Each row is a point on a landscape with many valleys, with its height.
A ball rolls from a point to whichever of its 2 nearest points has the largest drop for the distance, and stops where none of them is lower. Distance is the straight distance between rows; heights are no part of it.
q151: [  3 -18 -30  -3 -17  11 -25 -16 -10  33   5  -3   5   8  28 -30  13  13
  27 -19  16]  h=270
q790: [-14   4 -15  -3  16 -19  -7  12  -3 -11   8  10  14   7 -11  -6  12  -9
 -19  34  -3]  h=615
q308: [  6  30   2   6   0 -24  -1   6 -23 -22  -9 -16  21   8 -17  16  37  -8
   1  12   7]  h=612
q199: [-19 -25 -21 -20  -3 -32   4  10  22 -27  27 -10  25  18  32 -30  32  28
 -24  43 -15]  h=209
q391: [ 12 -21 -18 -21  -5  30 -12  10 -14  36  -1  43  -2  -2 -14  -1  -4   9
  -6 -13  21]  h=131
q523: [ -8 -16 -32  13   4  17 -10  -5 -20  39  -5  42 -16  12  -1  -1 -38  26
   5   7   6]  h=123
q824: [ 28  -4  11 -23  16  20 -22  -3  10   8  -5  14  -6 -14   6   0 -15   6
 -21 -19  24]  h=45
q246: [  1  -9 -20  -8  -4  -2  -3 -13 -22  30 -26 -13   5 -27  -8  11  11 -21
  23 -22  22]  h=228
q567: [  5   3  15   2   8  -8  16   7 -13  -7 -30  12  -6 -17 -45  32  -9 -21
 -15   5  10]  h=191
q694: [-11 -19  34 -22   1   1  -4 -20  22 -15 -13  -2   6   3   9  -3  16 -28
 -36 -23  -5]  h=351
q964: [  3  17  49   6  -5  13 -16 -27  12 -16 -37   9 -31 -10  -5  28   3 -31
 -15 -32   7]  h=127
q748: [  4   6  48  -1  20  -6  23  -1  12 -17 -34   3 -16 -36 -20  35 -19 -23
 -17   2 -30]  h=168
q768: [  4   4  30 -16  25  -6  13  13  14  -4 -27  15 -10 -32 -17  10 -36  -8
 -28  12 -21]  h=181
q33: [-30  -3 -32  15 -28 -17   4  -4 -20 -11  31 -15 -13  11   3 -10  15 -19
   4  10 -16]  h=310
q444: [ -8 -16  37 -12  -1 -11 -12 -29  35 -30   0 -28 -10   2   9   8  18 -17
 -11 -15 -10]  h=332
q956: [  0  -1   2 -26   9  18 -26 -14   7   9 -11  12   5 -10   6 -24   1 -21
 -19 -12  25]  h=94
q560: [ 20  17  53  24  -2  20   2  -6   2 -18 -41  24 -48 -10  -7  55  -8 -16
  -7 -17 -11]  h=142
q756: [ 15 -14 -36  10 -24   5 -20 -26 -22   6 -31  -2  -7   5  -7  23  13   4
  13 -14  43]  h=122
q660: [-17 -17 -16   1 -15 -13  -1   6  -1 -33  54 -12   9  25  25 -25  39  23
 -15  43 -15]  h=250
q709: [ -1   8  15   2 -29  11 -15 -17  -7 -11 -11   6   1  22  17   6  31 -12
  -2 -24  17]  h=375
q626: [  5 -32 -14 -25 -19  10 -26 -12   3   3 -70  17 -15   2  -5  25  -4  17
 -20  -7   9]  h=92
q910: [-18  -4 -21  20   5 -11   7   6 -19   5  19   0  10  16 -21   2 -19  21
   9  24  -4]  h=630
q234: [ 14  24  20   9  21 -11  33  22  -1  -1 -41  14  -5  -9 -10  18 -51  12
 -15  22 -30]  h=197
q641: [ 14  24 -19  24 -19 -15  13  -3 -21 -25  41 -48  -7   6  20 -19  18  -6
  34   8  -2]  h=569
q344: [ 20  29  -7  36   1  -1  14  12 -13 -11 -13  10 -10   5 -21  28 -36  25
   7   2   6]  h=243
q885: [ 11   7   4   8 -17  16 -19 -12  -9  26  11  10   6  21  29 -22   4   3
  16 -19  14]  h=297
q840: [ -6 -12  -4 -17  46  -6   6  19  27  20  39  -2  18 -19 -12 -19  -9   4
  -1  17 -13]  h=499
q237: [  3   4  34  -8  -3   7  11  12   4 -10  -8  26  -7  15  -5  20   6   4
 -24 -13   8]  h=400
q176: [  1   5  10   3   5  14 -24  -7  15   9   6  15  19  29  45 -28   0  22
  -6 -16  -1]  h=329
q361: [ 19  17   8  12   1   1   2  -3  -7   6 -14  -2  -9   5   1  16 -17   6
   5 -16  16]  h=260
q498: [  6  16  38   5   4 -15  24   3  14 -11   4 -32   1 -25 -18  25  -1 -22
   8 -19 -13]  h=299
q95: [ -5  -1  29 -17  22 -21   5  -4  40  -9  38 -24  14  -8  37 -17  29 -10
 -10   6 -10]  h=554
q166: [  0  18  38  21  -1  13  -1 -25   3   8 -11  -6 -15 -11   8  21   6 -31
  13 -36   4]  h=146
q879: [ -5  12  -6   5  -9 -13 -14   2 -21 -11   4  -6  15  37  11 -11  36   4
  -4   9   5]  h=605
q745: [-18   5 -29  25  -2   9   6  -2 -15  40 -12  26  -9  -5 -11  -2 -32  -2
  31   2   5]  h=148
q950: [ 34  12  43   8  -2   5  34   8   6  -1  -9 -16  -1 -25 -16  35 -13   3
  22 -39  -8]  h=284
q791: [  7  -3 -23  -7  19   2  12  18  -9   6   5   5  12  -5 -27  11 -18  18
  11  16   3]  h=636
q222: [ 23  11  40   2 -12   7  31  -6  -7  -1 -33  -8  -5   5   7  45  10  -2
  18 -38  -8]  h=275
q668: [ 14  -1 -28  23 -11  10  26  14 -14  15  -2  -4   0  -2 -41  31 -17  20
  44 -15  20]  h=173
q37: [  8  36  66  16  11   8  18   1   3 -24 -38   1 -24 -12 -11  50   2 -17
  -6 -10 -44]  h=155
q837: [ 10 -13  -2 -24  29   3  12  10  23   9   8  -8  -4 -32 -22  12 -35  -8
  -7  -5   5]  h=460
q127: [-16  -5 -37   3  22 -10 -10   9  -4  -6  27  -2  14   0 -10 -21 -15   9
  -8  42  -3]  h=622
q150: [  8 -27 -36  -4 -22  -5 -13  -9 -29  30   6 -22   1 -12   5  -9  22 -12
  29 -17  16]  h=244
q78: [  4 -19 -48  10  -9   0   0  -1 -30 -19  76 -25 -21 -16  -4 -54  12   9
  20  45 -14]  h=531
q99: [  0 -29 -20 -34   8  26 -35  -5  10  14  10  27   3   3  -8 -25   5  -2
 -19  -8  28]  h=141
q201: [  9  11 -27  35 -25  -9  15  -2 -17   2  34 -31   5  21   4   2  -1  19
  46   1   8]  h=584
q807: [ 12 -27 -12 -24  -2  28  18  13  -5  37  -2  13   3  -3 -22  19  -5  11
  24 -33  18]  h=125
q805: [-34  34   3  14  14 -22  -3  -5   0  -7 -14  -2   5   0   8 -26  18 -32
 -11  13 -26]  h=325
q124: [ 16  52  19  27  -2 -14   5   3 -26 -21 -16 -29   5   4 -21  25  19 -18
  20  -4   5]  h=618
q925: [ -3  18 -15  19  11 -13  -4  10 -24  -2 -29  14  -4 -16 -38  14 -15 -10
  -6  20  14]  h=179
q59: [-22 -37 -41 -10 -14   1 -27  -9  -5  -5  38 -12 -14   8  41 -62  16   8
  -2  40 -26]  h=444
q987: [-10  17   9  11   8 -34  24   7  14 -14  21 -17  21   4   1   4  -6   7
   2  18 -20]  h=163
q177: [ 20   2  13  -6  22   6  35  25  14  -3   9  10  -4 -23 -38  23 -44   7
  -3  -5   7]  h=446
q189: [ -6  12  26  11   5   2  21  14  10  -6  24  17  -1   7 -21  13  -8  -2
 -13  -4   8]  h=411
q803: [-23 -23   1 -26  -3   4 -28  -6  38  -7   5  -6  17   5  56 -44  16  -6
 -20  -6 -19]  h=380
q61: [-14 -33 -42 -18   7  14 -41  -1   2  11  41 -11  -4  -4  21 -62   1  10
  -8  31 -11]  h=474
q55: [ 13  10  12  -4  -2   3  33  22 -12   4 -38   1   8 -37 -49  13 -11 -21
  22  -3  -5]  h=205
q636: [ -8  19 -15  43 -19  -1  11   3 -25  -7  15  -3   8  44   0  23  -2  21
  34  -6   4]  h=591
q259: [ 14  15  10  15 -18  -3  18  -4 -11  -2 -37  10 -17  13   2  49   0   5
  20 -26  13]  h=269
q960: [  8  18  24   5  33 -12  19  23  32 -14   3   2  17 -13  -1   0 -15   7
 -15  10 -15]  h=200
q516: [-18  -5  18 -19 -23  11 -23 -14  14 -31 -13  -4   5  26  13  -5  35 -20
 -22 -22   7]  h=365
q476: [-19  -6   9 -13  28 -17  16   9  35  13  34   4  21 -13  21 -26  17 -10
  -5  12 -12]  h=522
q558: [ 18  10  24  -2  17  -4   0  -8  12  17  10 -18  15 -24  17 -16  -7  -9
   4 -20  -6]  h=227
q56: [ 14  -8  -7 -27  47  10  14  27  27  25  29   2  12 -37 -33  -6 -34  13
  -6  10  -5]  h=479
q470: [ 17 -10   6  -1 -21  12  -1  -3  -9  -2 -78  27 -31  -1   9  42  -6   4
 -13 -19  11]  h=103
q923: [ -2   7   7  11  30   2  28  21   6   7  31  18   5   0 -28   5 -37  19
 -10  15   2]  h=428
q388: [-27  10  -3  10  -2 -19  -9 -17   0   7  -5   5  -6  13  25 -20   1   1
   1   9 -22]  h=301
q890: [ 13 -11   3  -1  16  16   6  12   1  29  -8  43 -16  11   6   7 -46  23
   1  -2   4]  h=151
q862: [  3   4  31   0 -21  22 -23 -15   9 -20 -59  24 -38   9   1  29   7 -14
 -17 -23  15]  h=114
q905: [-24  -5  -7  -6  16 -34  25  17   8   0  16 -17  23  11   9  -3 -14  33
   0  31 -34]  h=134
q922: [ -9  -5  22 -18 -10   9 -29  -2  20   1 -16  13  23  19  46 -26   8   1
 -29  -4 -10]  h=355
q764: [-18  13 -29  21 -18 -17  -6 -16 -32  -3  -4 -16 -16  -1  -7   2  -1 -20
  18  10   3]  h=326
q734: [-23  -6  14  -7   8  -7  -8   2  22 -19  -4  13  10  25   2  -3  17   5
 -36  20  -8]  h=608
q106: [ 18   6 -34  24 -17 -10  14   0 -28 -31  69 -39 -10  -7   1 -35  12  11
  33  20  -1]  h=553
q755: [ 14 -11 -32  18 -21  11   3   0 -24  14 -14   4  -7  -7 -31  33   7   8
  21  -9  45]  h=143
q294: [  7  16  42   1   2 -21  -3 -27  25 -27   3 -34 -11  -1  -8  31  12 -18
   0 -22  -6]  h=314
q971: [ 18  25  39   2  35   0  24  14  22  10   0   2   7 -26  15 -10 -20  -5
   0 -11 -17]  h=236
q632: [ 12  -2  -5   5   7   1  17   8  -9  26 -24  -7   8 -42 -26   8  -3 -21
  25 -13   5]  h=216
q275: [ -1 -27 -18 -27 -28  11 -23 -13  -9  -3 -36   2   2  19  -3  15  14   6
  -2 -11  35]  h=105
q266: [  2  12  13  12  -5   0 -11 -23   5  13   5 -28  -4  -7  21 -13  10 -28
  13 -28   0]  h=182
q163: [-25 -14   1  -9  12 -33  17  18  28 -12  31  -3  26  17  19 -13  14  18
 -16  42 -25]  h=170
q627: [  5 -33 -49  -1  10  14 -17  -3 -19  15  66  -4 -11 -12   1 -59  16  12
  10  35 -16]  h=505
q101: [ -7  28 -20  41  -1   4  -4   1 -20  20 -31  14 -11 -12 -11   5 -24 -14
  19  -3  17]  h=164
q739: [ 27  20 -12  23  -5  18  30  22 -18  -6 -20  12 -10 -11 -49  39 -26  11
  21   0  34]  h=213
q763: [ -7 -20   3 -32  22  29  -4  14  10  29  12  34   0   2   1 -14 -41  19
 -12   1 -18]  h=195
q304: [ 18 -19 -19  -1  -3  37  38  23  -9  33  -4  14 -11 -25 -47  34 -26  15
  39 -27  19]  h=165
q356: [ 26 -17   1 -39 -11  22 -24  -3   3  11 -28  15   7  15  10  -2 -16  27
 -23 -14  26]  h=81
q269: [ -4  31  -5  23   6 -12  -6 -15 -14  -1 -13 -31  -9 -25 -12  -6  -7 -32
  15  -2  -6]  h=337
q347: [-24  -2  12  -8 -15 -23  -6  -7  26 -31   7 -13  12  15  25  -8  38  -5
 -25  20  -9]  h=599
q447: [-26 -37 -21 -28 -36  13 -38 -11  16 -17  -4 -27  13  14  44 -47  22   8
 -17   2 -20]  h=403
q779: [  0  25  43 -10  -7  13  -7   5  13 -12  -1  28   9  28  10   3  29  -9
 -17 -13   9]  h=389
q342: [ -8  32 -11  21 -24  -8  -2  -4 -33  -7  18  -8  -2  38  17   1  23  15
  17   4   8]  h=597
q53: [ -8  40  10  17   4 -21 -10 -17  -9  -8 -17 -25  15 -18  12 -14  22 -34
   8   9 -13]  h=344
q458: [-13 -31 -19 -24   8  17 -13   8  -5  44  17  36   5  15  13 -25 -17  22
   1   7 -17]  h=237
q630: [-28 -21 -25  -9   6  -3 -16 -10   8  18  10  10   5   8  23 -32 -15  10
  -6  16 -12]  h=273
q751: [-19 -44 -39 -26 -31   1 -28 -16   1 -15  20 -15  -6  15  26 -39  18  -2
 -16  21   0]  h=418
q138: [ -5  -8  17 -13   9 -33   7  -7  30 -39  24 -41  12  -1  19 -15  46  -9
 -16  16 -22]  h=583
q895: [ 15  -5  -8 -20 -13  19 -19   9 -10   4 -14  41  10  19 -11   1   0  17
 -24  -6  25]  h=104
q443: [ -7 -19 -21   6 -21 -11  -4  -3  -8 -23  46 -19  -2  15   8  -9  16   8
  -7   9   1]  h=287

Where does a ball stop that starts at each point below?
q189 => q626
q636 => q523
q176 => q523
q124 => q905
q53 => q523
q790 => q626
q950 => q626
q234 => q626

Call two points neighbours if one is among the 2 nearest of the other. Go from one point of each pair to the other, from neighbour to neighbour, staying as low as possible. Name the highest point that can't be avoided.
q824 and q626 => q668
q626 and q523 => q53
q807 and q824 => q391

For each start below, name every point that the ball comes to, in order.
q751 => q447 q803 q922 q176 q885 q151 q150 q246 q632 q55 q567 q925 q101 q745 q523
q879 => q342 q636 q201 q641 q106 q78 q627 q61 q59 q751 q447 q803 q922 q176 q885 q151 q150 q246 q632 q55 q567 q925 q101 q745 q523
q56 => q837 q177 q923 q189 q237 q779 q709 q516 q694 q444 q294 q498 q950 q222 q259 q361 q344 q739 q668 q755 q756 q275 q626
q910 => q127 q790 q734 q347 q138 q95 q476 q840 q56 q837 q177 q923 q189 q237 q779 q709 q516 q694 q444 q294 q498 q950 q222 q259 q361 q344 q739 q668 q755 q756 q275 q626
